Points on a hilly landscape, in no order, each with its height.
From any point a climber steps to the highest of the 2 points nearest to it. It stops when none of these is higher. Distance is the straight distance between rows; heights are no part of it.
bekil height 465: [ 93 124 103 110 113 143 168 135 114  94 112 104  83 170 164 110 104 140
 162 119]
Lilud height 411: [200 118 179 145 165  94 150 105  92 126 171 123 158 122 150 157 129 134
 147 114]
vit height 421: [ 97 161 110 131 119 165 126 100 152 135 117 155 152  58 102  85 154 115
 100  93]
vun height 456: [195  90 169 158 110 129 150 150 110 103 165 146 136  95 164 152 115 101
 150 114]
palef height 239: [144 126 186 123 153 114  88 139 174 150 135 110  71 139  78 131  86  95
 142 122]
kosut height 453: [204 107 171 149 116  88 105 107 124 131 173 160 113  98 128 159 122 108
 110 128]
Lafi height 423: [128 113 140 114 176 141 157 115  79 102 157  93  89 176 139 140  82 152
 160 117]
fotik height 167: [126 199 119 109 118  97 172  79 123 167 133 147 157 109 128  82 147 113
 131 107]
luro height 272: [138 142 131 160 100 173 171 151 115  99 158 137 143 110 124 164  80 120
 136 112]
Sutam height 503: [176  59 137 145 151 129 134 137  84  80 165 117 115  96 173 143 117 146
 128 118]
zovok height 485: [166 141 154 138 126  98 169 107 125 145 165 134 169 106  91 152  81 112
 140 107]
susuk height 401: [130 122  94 142 116 204 101 181 105 108 128 144 121  98 124  93  75 114
 153 132]
nefa height 501: [122 167 128 108  67  76 136 114 167 161 117 128 124 152 147 124 161  96
 120 136]
pem height 436: [183 134 191 163 120 149 179 160 111 104 159 130 143 127 178 172 132 103
 157 105]
kidil height 267: [153  91 165 111 140  84 121 134 156 124 120 133 101 171 150 156  98 124
 143 198]
nul height 273: [ 74  71 124 144 134 113  75 148 123 170  87 105 145 192 100  92 109 149
 117 145]
zupif height 400: [166 142 158 133 136  93 102 113 147 170 136 141 126  87  64 124  94  98
 131 102]
Gel height 510: [172  93 126 134 145  94  96 114 151 139 130 179 107 131 115 170 157 142
  96 192]
Zagif height 457: [124 186 124 144 117 197 114 110 132 130 127 169 140  72 113  95 124 104
 115 117]
zuled height 592: [ 98 149 111 119 147 103 172  74 123 127 106 117 181  90 155 129 176 169
 108 131]
Lufid height 355: [201 125 197 143 154  96 106 125 107 115 176 132  74 158 145 137 127 141
 112 123]
linem height 550: [151 152 163 135 119  49 164 125 141 158 118 138 132 125 131 179 112 127
 124 164]
gages height 434: [214 103 189 142 148  82 126 115 115 133 175 143 131 112 138 139  88 112
 133 136]
ripu height 553: [162 112 134 128  96 161 129 133 122 104 158 157 104 123 167 120 120  89
 139 144]
pudip height 515: [169 139 161 136 142  57 166 106 131 160 135 131 176 117 124 162  89 130
 137 143]
Zeru height 412: [128 133 115  99  65 122 131 124 177 112 120 150 152 142 171 136 191  88
 110 134]
kegi height 613: [165 108 122  81  97 113 102 119 175 112 152 145 105 165 128 177 151 102
 119 140]
dutub height 479: [158 143 159 129 142 103  83  98 120 123 163 154  58 127 117 154 160 131
  87 131]
tosif height 227: [158  87 137 150 153  80 143 114 106 104 106 144 169  67 147 179 128 166
 126 159]
Rud height 208: [150 118 109 147 145 110 133  76 108 116 142 151 167  55  95 139 119 155
  98 113]
sezif height 422: [143 114 126 141 129 185 103 144 112 110 154 152  94 100 109 105  98 105
 140 109]
zeso height 574: [116 162 160 118 143 193 179 124  95  98 118 134 124 111 212 122 174 111
 141 134]
feg height 382: [124 146  97  91  83 144  78  99 161 143 127 159 170 147 118  80 186  92
  94 105]
seko height 249: [145 115 180 122 153  70 163 140 100 131  74 120 141 115 151 185 139 140
 169 155]
boda height 424: [136 102 117 106  64 119 143 151 159 109  99 117 142 141 182 143 174  88
 138 145]
vedu height 76: [107  71 100 125 125 105 130 143 121 116  99  97 119 164 139 107  79 175
 138 145]
Bepa height 115: [134 165 146 127 166  85 179 107 111 173 152  88 169 164  95 173 131 135
 143 179]
lata height 399: [ 51 166 105 145  80 150 107 129 156 156  88 119 136 129 114  90 168 108
  95  84]
vedon height 484: [ 91 145 107 130  81 163 155 151 131 112 114 121 102 160 154 101  94 113
 152 129]
gef height 532: [ 95 142 111 105 150 180 189 111  99  98 122 124 136 128 195  99 150 132
 155 127]
Dul height 564: [136 191 159 121 103  88 162 122 147 160 149 130 100 134 108 151 108  96
 128 107]
pigaz height 494: [124 179 146 131 166 112 136 111 141 173 126  98 132 124  53 161 110 123
 147  82]
vide height 445: [102 131 113 111 140 167 160 140  90  94 155 106  60 168 148 118  90 136
 161 107]
Giv height 447: [173 168 171 151 177 105  88  95 100 127 172 149  84 126 112 142 159 163
  79 109]
nuv height 340: [185 125 202 133 135  91 118 136 119 106 158 120  58 163 175 164 165 121
 121 123]
Tos height 313: [133  93 153 128  95  60 105 134 166 160 106 133 185 189 144 147 128 118
 103 175]
bos height 506: [107 140 113 123  56 131 138 142 164 124 117 130 111 171 155 125 134  94
 141 128]
Zuzo height 219: [131 190 149 132 150 115 162  87  93 158 203  90 159 140  93 159 183 123
 112 130]
bafit height 390: [133 160 189  91 146 115 203 135  78 137 120  93 156 134 172 152 172 104
 191 115]
retoz height 352: [107 115 100 137  86 112  66 144 178 137 107 118 137 103  79 139 155 119
  84  91]
tubi height 234: [162 147 185 143 175  83 159 130  98 133 110 134 121 120 158 203 163 153
 136 155]
Reko height 256: [167 112 168 146  97 127 111 146 140 109 183 147  78 108 111 165 103  99
 114 102]
nozod height 324: [ 95 140 120 114 155 125 161 108 108 132 122  98 131 167 104 121  92 158
 160 116]
Mir height 467: [157 121 148 153 132 179 168 151  91  85 146 143 168  83 198 153 136 116
 134 118]
nev height 329: [ 76 154 133 136 111  93 172 123 131 156  95  80 163 188 105 130  93 156
 142 101]
Dibe height 49: [151 108 172 128 200 128 100 122 112 131 145 110  81 153  87 120  66 142
 145 114]
gitof height 514: [ 77 107  65 117  86 174 115 204 135 107 135 116  90 122 139 102 116 134
 137 120]
dofon height 427: [134 104 150 118 165 151 156 140  77  81 144 111 103 104 205 133 173 144
 125 103]
betu height 150: [180 139 138 123 160  55 142  72 109 170 124 162 171  94 144 123 139 134
 131 155]
gobup height 300: [122 100 110 113 111 101 151  95 107 123  90 133 180 104 190  73 174 130
 144 132]
gavo height 533: [105 126 114 118 169  91 165 102  94 124  67 115 164 107 168 142 179 180
 140 152]
Geb height 305: [116 117 118 146  83 162  69 144 172 173 111 132 175 148  99  89 150  66
 124  81]
lavi height 231: [116 121 165 119 164 108  81 157 198 158  98  90  97 162  80 112  83  97
 151 125]
ged height 243: [ 93 165 111 119 148 167 193  76 112 123 161 113 167 113 125 136 163 133
 119 119]
redi height 386: [154 139 182 137 170 145 122 122  89 110 183 114  71 180 114 128 110 150
 137  82]
bise height 95: [119  61  94 135 125 107  82 158 132 140 105 108 145 107  87  90  82 151
 126 108]
Gese height 417: [167 156 170 154 201 109 112 100  87 144 172 157 120 145  89 143 138 175
 101 122]
figi height 185: [131 172 116 149 130 168 153 107 130 143 143 149 195  85  83 108 116 112
 148  89]
Zume height 552: [106 233 142 146 129 213 137 134 116 127 124 128 121 144 116 136 103  98
 143 120]
boze height 426: [107 147 124 132  88 150 161 112 166 107 135 158 136  44 159 136 170 124
  66 128]
Bovi height 454: [103 114 120  93  86 161 147 179 149  83 110 118  88 135 208 158 186  97
 144 153]
kene height 559: [113  88  66  72 103 176  84 174 148 110 148 126 119 193 130  96 128 119
 133 108]
mola height 597: [100 209 132 159 130 230 145 138 114 134 150  96 166 136  85 153 117 102
 152 130]
gul height 152: [146 184 136 111 115 139 132  98 126 167 137 166 119 132 127  62 135  75
 156 123]
vezo height 541: [125 131 135  99 135 125 114 114 122 120 142 121  44 164 127 126 126 130
 131 141]
pebet height 110: [113 171 150 120 145  72 189 126 139 168 132  86 178 173  86 154  87 139
 149 150]
Tikig height 310: [116 132 131 106 161 141  92 114 153 156  96 105  68 155  95  89 113 109
 158 103]
Rafo height 521: [180 158 162 161 107 165 138 127 102 122 162 165 132 105 161 131 114  93
 136 124]
romed height 509: [135 126 138 117 128 133  95 127 121 108 170 133  44 121 116 146 132 120
 111 122]
kita height 449: [ 81  98  77 109 132 170 150 146 115  97 168 139 129  40 163 100 139 171
  91 136]
Muko height 131: [114 162 110 130  55 172 113 145 139 117  99 140 154 158 178  95 129  89
 129 163]
viza height 237: [177  89 175 129 143  78 155 126  97 114  94 129 171  72 152 176 143 133
 156 147]
gipu height 193: [134  94 104 140 180 132  56 138 168 164  94 155  96 138  63 122 146 149
 120 166]
zusug height 323: [137 116 115 143 114 158 190 130 110 105 104 133 201  96 177 123 116 119
 167 123]
fot height 385: [129 133  97 130 111 208 124 144  92  97 132 147 142 104 175  87  86 119
 140 155]
natos height 103: [112  78 108 150 128 134  76 160 165 157  95  82 135 129  94  89 110 117
 130  83]
Vuti height 371: [131 113  89 133  89 178 121 139 129 111 128 162 155  94 164  78 128 107
 121 148]
saka height 435: [ 61 173 118 123  92  90 108 101 147 165  92 113 126 154 117  96 172 126
 102 100]
Vupok height 472: [ 85  96  76  97 133 152 144 106 110 105 132 134 139  71 167  59 152 162
  99 124]
livu height 203: [109 122 121 160 176 116 101 140 155 163  82 153  94 131  57 134 118 165
 120 149]
Sop height 480: [194  87 161 164 145 139 144 133  94  89 192 130 143 112 146 140 112 144
 124  93]
kimu height 127: [105 132  80 117  58 186  95 167 142 108 124 146 166 168 159 104 141  94
 110 140]
lobi height 405: [163 126 177 128 183 134 152 108  78 116 185  97 114 191 130 130 107 157
 152 113]
Fezo height 84: [114  85  77 144 157 112 102 139 116 119  97 138 118 101  91 124 108 196
 111 156]
Kodof height 209: [ 85 104 112  99 102 118  81 152 161 141 104 101 109 212 112 126 129 132
 105 127]
neku height 275: [135  89 139 144 156  88 139 139 147 132  99 162 102 172 128 135 118 153
 133 202]
Zufa height 53: [149  79 131 117 167 134  95 133  93 108 157 121  75 133 111 117  84 147
 136 125]
niduf height 459: [157 155 156 164 116 150 153 129 126 136 176 149 166 104  74 152  93 103
 143  93]
mube height 218: [183  96 145 155 141  91 133  93 108 117 148 148 159  68 129 156 123 146
 115 125]
fifi height 204: [114 116 116  68 134 118  74 154 175 125 110 126  94 212 100 159 133 139
 108 148]
Kunur height 159: [126 167 118 127 104 107 125  92 135 165 118 149 146 122 105  67 132 104
 136 109]
vosi height 444: [154 101 114 118 102 185  96 176 134  77 198 165  96  87 166 149 155 104
  87 140]
Porek height 285: [123 111 123 142 139  72 139 117 135 150  79 129 135 169 150 114 123 162
 138 178]
nitos height 271: [111 158  91 149 144 232 137 165  89  99 159 118 185  86 119 137  91 142
 120 136]
zozes height 389: [101 143  97 123 157 147 126  79 119 133 119 140 161  83  95  69 137 139
 126  86]
Reku height 57: [109  80  99  99 164 141  83 161 120 112 132  95  55 145 107 106  77 141
 149 126]
gofa height 254: [106 147 124 123 149 215 183  98 100 105 180 117 172 101 149 125 176 143
 100 133]
Simid height 199: [147 122 110  63 140 117  66 119 167 125 122 153 125 215 110 142 152 141
 105 129]
zuna height 217: [151 177 159 140 183  69 169 107 100 157 132 145 155 117 137 196 184 152
 114 147]
zer height 295: [132 101 162 132  96  50 159 137 149 146  75 103 167 143 175 142 109 126
 162 154]
fak height 66: [ 79  70  76 110 114 154  83 193 128 136 116  95 116 143 119  68 110 143
 150 100]
dat height 341: [124 115  89  85 134 159  46 118 165 139 119 126 127 144  96  83 171 102
 127  93]
Raz height 430: [133 125 154  99 145 116 155 102 108 109 111 133 126  90 194 120 182 112
 149 126]
Vabep height 593: [160 143 162 135 114  56 127 129 161 149 128 144  97 130 130 203 138 123
 105 181]
pidaz height 407: [151 127 146 122 130  97 171  99 110 124 113 131 161  98 169 134 142 120
 161 127]
Tanu height 420: [127 130 132 149 168 140 129 112  98 107 168 100 135 110  73 178 128 167
 104  97]
Lat height 337: [ 96 173 126 101 146 128 196  99 105 134 140  77 130 199 117 134 115 138
 169 117]
Sifop height 536: [ 96  82  58  98  76 175  99 204 139 102 147 119 126 158 151 103 130 134
 124 136]
sem height 381: [105 131  96 146 112  76 134 102 134 124  98 136 154  90 134 143 139 162
  88 135]
kupo height 388: [176 119 169 129 150 115 174 109  86 127 149 122 188  89 158 158 141 122
 169 116]
refed height 363: [134 147 104 113  98 164  73 105 152 149 122 152 132 127 104  60 169  86
 127 105]
rup height 311: [128 122 114 127 102 137 170 109 112 116 103 142 171 119 186  75 129 111
 160 130]
kuvob height 263: [101 150 100 130 159 242 154 137  78  99 179 120 173  97 133 119 133 151
 100 145]
Dani height 357: [108 105  79 127  88 142 132 141 127 115 122 132 135 115 141  81 133 129
 126 117]
Ler height 458: [126 135 144  92 119 100 144  90 143 125  99 140 139  81 185 124 209 108
 118 146]
Mag height 139: [155 194 150 133  98 160 147 115 130 131 127 164 109 133 186 118 146  74
 136 149]
tiri height 410: [103 190 127 143 172  82 171 112 124 188 100 162 136 171  98 142 146 167
 125 166]
para height 344: [142  78 114 130 111  88 102 133 149 127 110 130 139 142 116 133 105 150
 112 172]
zodu height 73: [122  58  85  99  95 117 116 150 139 112 126  92 122 170 151 104 105 138
 133 145]
parag height 61: [ 98  66 105 109 136 148  88 186 154 126 120  83  92 164 106  93  78 119
 154 113]
Vago height 446: [101 133 109 142  96 154 161 149 140  84 153 143 119  54 152 151 141 133
  80 123]
tov height 232: [113 178 123 118 153 123 164  66 103 143 158 109 166 117  90 142 168 135
 121 122]
sife height 293: [105 106 135 104 144 113  81 122 141 159  93 100 107 187  95  58 106 128
 156 129]
gena height 297: [122 134 165 113 107 121 141 125 158 144 132 121 108 176 124  70  64  85
 168 132]
Beg height 80: [101  88 104 143 161 113 126 151 117 126  93 141 106 152 104 121  86 189
 127 163]
zunu height 248: [173 116 182 128 120 140  80 140 158 135 171 138  78 125  88 133  99  68
 140 107]
kuzab height 473: [ 81 151 109 111 101 178 165 166 129  86 124 121  67 133 212 141 156 116
 130 144]
sezez height 384: [151 136 145 142 155 131  95 103 127 139 146 137 101  78  73 132 127 124
 110  91]
vivi height 481: [190  78 145 140 148  97  81 101 124 116 155 167 105 111 122 157 133 134
 107 170]
dep height 216: [ 86  77 121 115 119 140  66 168 166 152  98  80 122 208 109 105 120 106
 131  99]
Tusi height 369: [ 88 167 107 153 108 157  91 131 183 164  88 118 106 120 107  89 169  89
 125  75]
Sasis height 387: [188 121 174 157 205 106 113 100  78 130 157 155 107 148 141 141 142 175
 112 142]
Fifot height 196: [139 160 119 133 141 120 145  77 124 141 145 142 177  73  62 124 126 135
 129  98]
sokom height 141: [169 133 143 148 176  78 133  90 108 178 127 187 135 117 115 132 130 147
 119 181]
vuzek height 495: [ 78 192 115 127 104 205 148 143 129  94 126 134  75 130 172 124 134 115
 107 139]
Perod height 408: [140 104 120 116  86 111  86 132 165 118 137 137 105 114  86 143 127 115
 109 132]
Zifez height 397: [110 117  95 138 156 131 144 119 105 106 133 107 140  96  82 167  98 174
 115 117]
kiv height 245: [ 71 132 109 140 138 111 102 109 124 165  77 106 131 153 104  83 128 153
 115  98]
dod height 477: [111 111  92 101 109 183 112 164 113  88 171 133  63 129 162 123 135 113
 125 131]
kog height 145: [152 185 154 113 128 129 150  89 108 159 156 157 106 129 173  97 157  83
 146 121]
rom height 402: [102 122  75 135 101 181  96 168 158 119 125 144 127  50 105 111 143 123
  93  99]
Tel height 327: [129 139 138 108 138 158  87 124 150 137 126 122  47 131  89 118 132  88
 143  98]
pima height 292: [140 123 137 133  62 110  91 136 178 169 120 140 171 141  84  94 129  77
 129  99]
debi height 121: [125 144 137 135 189  97 169 100 106 166 135 114 176 176  92 140 105 165
 153 178]
kemob height 368: [129 187 156  98 146 102 208 122 100 156 150  78 144 168 157 169 157  97
 174 127]
pelo height 403: [ 99 156 117 136 114 103 139  90 151 114 122 146 134  66 130 141 165 149
  71 123]
Kile height 288: [142 116 143 116  86  73 152 123 153 152  96 118 153 161 181  98 130 105
 160 139]
Lunen height 354: [153  83 126 142 115  79 114 137 142 113 126 140 123 105  93 159  77 143
 120 154]
Kozef height 316: [ 89 152 139 128 132  79 142 123 145 152  88 107 117 186 108 125  85 155
 138 141]
nivat height 123: [101 144  81 129  81 208  62 198 140 127  93 123 157 148 138  87 122  97
 117 140]
Motez height 134: [147 194 135 129  70 156 137 126 141 135  94 147 149 148 200 103 123  78
 151 167]
neze height 215: [103 152 122 159 171 106  84 136 176 181  67 111  93 135  74 130 125 146
 118 116]
kag height 296: [109  96 101 142 104 118 161 135 124 121 111 110 163 131 120 116  75 150
 145 107]
Lezar height 367: [147  67  97 130 113  95 136 141 125  94 135 131 120  79 143 149 104 145
 115 141]
gobed height 440: [ 97 208 120 115 147  73 155  96 121 173  98 132 119 160 123 126 145 153
 123 144]
Nake height 519: [167  97 152 139 136 163 177 161  84  87 143 118 135 132 197 143  97 117
 180 120]
Zaf height 398: [141 157 112 102  67 120 116  96 168 137 138 160 147 122 142 102 192  79
 104 131]
Kote height 652: [174 133 161 115  88  83 112 120 175 135 165 144  96 137 119 176 138  84
 113 138]
Bodi height 351: [ 96 193 137 116 132 146 207 101 105 142 170  76 133 176 136 157 155 112
 159 125]
ratu height 546: [174 107 139 119 123  70 106 134 170 136 115 166 120 143 139 205 175 122
 102 197]
maf height 442: [105 175 113 145 175  93 167  96 118 155 104 163 136 129 114 168 171 182
 110 170]
sipo height 359: [ 94 141 115 142  88 106 138 143 154 127  99 114 121 124  92 127 105 131
 120  92]
sobud height 260: [160 105 176 120 134  66 147 134 126 129 105 115 111 145 169 171 117 117
 155 166]
vavul height 414: [159 155 206 132 129 142 195 163  90 118 147 113 158 140 169 176 166  96
 182 104]
patu height 111: [118  94  95 154  93 147  81 161 157 132 108 126 155  90  96  89 122 108
 126  78]
Venin height 321: [129 106 108 102 107 161  47 139 173 156 119 135 167 169  89 107 151  91
 117  71]
Rir height 133: [151 100 126 149 168 103 103 104 123 144 117 171 122 120  94 121 105 164
 122 179]
Leda height 126: [143 113 136 143 189 106 152 101 108 152 117 153 155 144  91 129  93 176
 147 169]
fev height 452: [121 173 147 121 158  95 124 113 133 160 113 129 100 134  77 140 115 147
 127 119]
nitu height 287: [109 118  94 151  85 169 166 168 120  98 120 127 157 114 141 110  75 129
 146 113]
Fika height 487: [ 59 139  76 134  98 180 140 192 146 100 120 120 114  85 134 116 121 148
 106 113]
zel height 333: [115  92 109 133 107 120 193 144 111  90  90 105 192  95 176 139 130 142
 156 110]
Lopu height 378: [ 90 126  99 137 142 123 120 137 135 121 104 107 109 102  83 143 102 160
 119 102]
zita height 345: [117 174 132 127 118 156  96 130 170 154 109 139  93 118  94 106 137  84
 144  92]
varak height 520: [ 97 209 124 131 103 184 144 128 124 120 130 145  90 142 140 123 121 103
 138 121]
rabar height 415: [134 108  86 121  71 144  93 154 174 101 151 153 132  95 101 145 144 106
  99 119]
puf height 542: [159  63 144 134 130 134 162 160  95  88 152 105 104 137 177 142  69 129
 168 134]
sopa height 455: [130 100 155 118 179 118 148 131  68  80 108 106 121  97 181 172 174 167
 130 133]
Leduz height 294: [103 113 126 149 131  82 103 120 140 171  86 146 141 184 115 107 133 150
 108 176]
gos height 332: [105  89 107 141  92  95  57 139 154 151  98 128 159 150  86 141 147 138
  80 126]
dib height 471: [100 194 122 110 105  77 146  89 144 159 107 121 112 135 141 115 165 125
 115 127]
sol height 207: [156 189 168 136 171  88 161  97  94 155 174 112 146 144 121 180 179 142
 103 125]
rufa height 320: [126  83 122 120  80  87  85 132 157 139 122 120 182 185 120 137 132 127
 101 136]
Nemar height 450: [136 159 132 159 147 203  97 159 128 115 150 147  98  79 104 118 129 105
 120  90]
simes height 538: [109 150 118 113 170 126 147  54 106 114 135 138 148  81 140 130 166 167
  96 127]
losuz height 361: [106 113  97 138 120 108 162 127 132  95 112 116 157  52 159 162 143 163
  83 127]
lep height 312: [157  97 135  86 122 103  71 109 158 150 124 133 140 176  86  98 111 111
 129 147]
dutok height 439: [120  96  87  97  66 154 137 192 159  85 113 129 143 131 193 158 174 107
 127 156]
Fav height 492: [177 104 149 168 144 191 172 161  77  83 170 112 179 130 176 159 134 121
 161 119]
geno height 554: [116 163 121 142 171 161 135 115 148 153 136  84 140  95  57 163 135 125
 141  69]
kage height 259: [ 75 110 133 159 167 109  87 130 121 181  64 107 147 170  92  74 103 163
 134 124]
vikam height 322: [141  82 126 119 146 102  56 119 149 158 100 151 157 170  76  92 118 137
 117 168]
kufa height 301: [148 129 141 107  92 120 100 119 165 153 129 144 117 151  93  91 117  82
 150 122]
vif height 289: [145 140 144 110  90 120 164 117 148 143 122 129 128 169 167  79  98  82
 179 138]
Bukor height 528: [125 159 140 113  82 102 152 120 160 128 134 127  81 148 145 137 131  90
 134 130]
gize height 443: [135 144 148 147 135 205 166 157  97  90 128 130 188  61 204 168 129 132
 103 147]
gilas height 308: [132 119 115 118 142  94  94  92 126 170  93 143 126 163 105  80 126 146
 129 158]
rido height 264: [145 117 140 151 112 142 138 142 116  99 168 137 106  89 110 164  89 127
 122  92]
mol height 547: [125 200 155 150 157 220 126 130  99 139 171 110 137 163  88 130 132 100
 161 102]
Kipu height 534: [125 168 144 141 128 182 187 143 103  91 130 129 136 133 194 161 136 113
 150 131]
Lunus height 309: [ 79 116  88 133 127 120 150 121 112 126  99  86 160 140  94 103  98 170
 141  96]
desu height 343: [ 66 149 134 159  78  88 146 145 144 158  91  91 142 158 109 131  99 142
 117  93]
foguf height 176: [120 185 110 135  99 137 179  94 135 141 131 149 197  94 120  96 135 117
 131 102]
kalo height 573: [149  70 138 127 155  97 140 134 105  99 134 113  94 139 152 154  78 162
 147 158]
Genoz height 304: [134 101 165 143 102  41 135 147 151 169  70 124 178 164 161 145 141 132
 123 182]
kozi height 158: [153 169 122 111 142  78 146  58 109 167 133 150 173  87 137  82 147 124
 126 129]
sasut height 380: [132  83 103 140 135 108 158 133 104  88 141 110 153  94 126 173  94 170
 129 123]
tosi height 70: [ 82  67  76  97 117 129  76 158 116 128 115  90 114 179 131  82 115 150
 125 129]
lanom height 500: [ 92 129  85 107 136 160 169  98 100 100 125 124 145 111 158  77 141 155
 134 116]
Gav height 535: [186  59 159 153 169  98 119 144  84 100 139 128 119 114 160 175 107 158
 127 159]
nolef height 451: [133 146 152 144 181 138 128 115 109 144 155  93 123 141  44 169 111 152
 139 106]
mupuf height 90: [ 93  63  62 140 121 105  72 155 125 128 105 115 138  99 101 101 117 172
 104 134]
Zodis height 376: [108 136 106 136 106 137  99 134 163 118 123 135 105  61  80 138 141 119
  93  85]
Dodu height 279: [110 149  89 159 106 197 174 167 111  90 142 130 176  98 131 145  88 135
 129 131]
remar height 490: [113 156 121 140 199 117 154  77  94 118 133 139 144 110 132 164 174 183
  97 153]
gobu height 413: [154 134 149 148 185 139  76 106  93 111 168 142  95  84  91 132 154 163
  87  87]
vop height 466: [ 91 142  80 144  79 185 135 187 142  96 139 139 130  66 161 138 114 138
  92 146]
benu height 540: [106 132 145 126 136  97 152 141 135 111 119 100  58 181 132 184  84 153
 136 145]
Nosuk height 488: [146 195 150 159 119 180 135 121 107 131 154 167 145 103 116 117 113  95
 125 107]
Ves height 431: [141 120 110 125  87 179 107 138 142  94 170 164 108  80 129 139 149  93
  92 129]
Pesaz height 306: [102 124 144 114 100  97 132 140 155 141 116  99  95 190 124 107  86 120
 145 137]
garik height 118: [118 127  81 149  91 191  74 183 158 137 102 134 151 110 108  86 126  96
 127 112]
zop height 334: [164  55 124 131 134  87  88 130 158 143 114 170 171 169 102 124 113 148
 109 196]
kized height 576: [128 122 154 127 151 112 133 118 101 103 142 111  41 155 149 162 117 151
 128 134]
Lunup height 489: [112 101 125 118 199 112 163 124  82  97  79 120 131 104 175 170 178 187
 149 167]
niro height 362: [104 109  84 125 126 134 104 114 119 125 114 125 139  98 108  72 127 144
 121 105]
Vel height 499: [129  97  98  98 119 190  97 167 119 105 159 131  51 159 126 104 107 100
 156 131]
Riv height 370: [172 126 191 138 156 127  89 130 111 115 175 131  46 148  96 135 110 138
 110  94]
sud height 283: [ 90  85 137 117 139 102  87 139 145 140  97 103 123 211 115  82  85 134
 139 165]
Pes height 491: [113 175 122 154 156 196 128 143 132 129 146 122 129  83  78 152 135 111
 126  67]
natuv height 364: [145 118 142 138 217 139 107 101  63 112 153 143  90 158 127 123 135 186
 109 143]
Der height 290: [136  87 117 120 138  72 133  97  97 136  65 126 181 126 177  86 160 154
 144 165]
Nibig height 425: [133 136 141 127 125  96  91 113 151 143 120 136  85 126  87 145 116 133
 112 139]
vudip height 224: [ 92  90 145 128 144 114  67 163 182 152  80  70 100 181  93 109 103 117
 136 119]
lerag height 347: [113  84 106 126 111 102 166 150 122  88  91 107 147  70 183 151 158 154
 120 134]
kopi height 496: [113 135 151 100 151  90 141  92 123 125  87 136 115  73 185 159 216 146
  97 161]
Rezi height 609: [155 164 172 118 101  78 108 123 171 163 154 139  88 129  83 157 107  79
 114 133]
sumef height 229: [ 87 129 108 143 133 124  77 134 161 158  70  91  96 145  96 118 144 128
 114  89]
zug height 582: [158  94 120  91 111 130 114 121 139 104 157 132  94 152 154 134 137  95
 134 143]
fad height 460: [140  85  87 103  92 178 113 172 134  81 163 141 109 113 186 138 149 106
 124 159]
noti height 429: [155 159 168 141 149 142 130 126 146 168 158 129 139 104  69 120  84  92
 159  81]
Tevi height 530: [117  91  81  90 111 165  94 136 127 113 136 124  87 165 130  75 123 115
 148 124]
Pid height 428: [109 116  86 126 112 179 124 145 124 103 154 159 139  39 133  93 129 142
  93 120]

Call two points neighbours if one is among the 2 nearest of the other. Go from one point of each pair to the other, from neighbour to neighbour, staying as high as possible. Name the lowest point that can't be avoided.
mola / kalo -> Kile
Bukor / kene -> Dani
mola / kene -> pima
Kote / zuled -> tiri
kized / Kote -> sezez
zuled / Vabep -> kupo
kopi / zuled -> dofon
kene / geno -> Perod
zeso / kalo -> Mir

Where does a climber stop that starts at each point below?
sol -> kalo
livu -> Bukor
tosi -> fotik
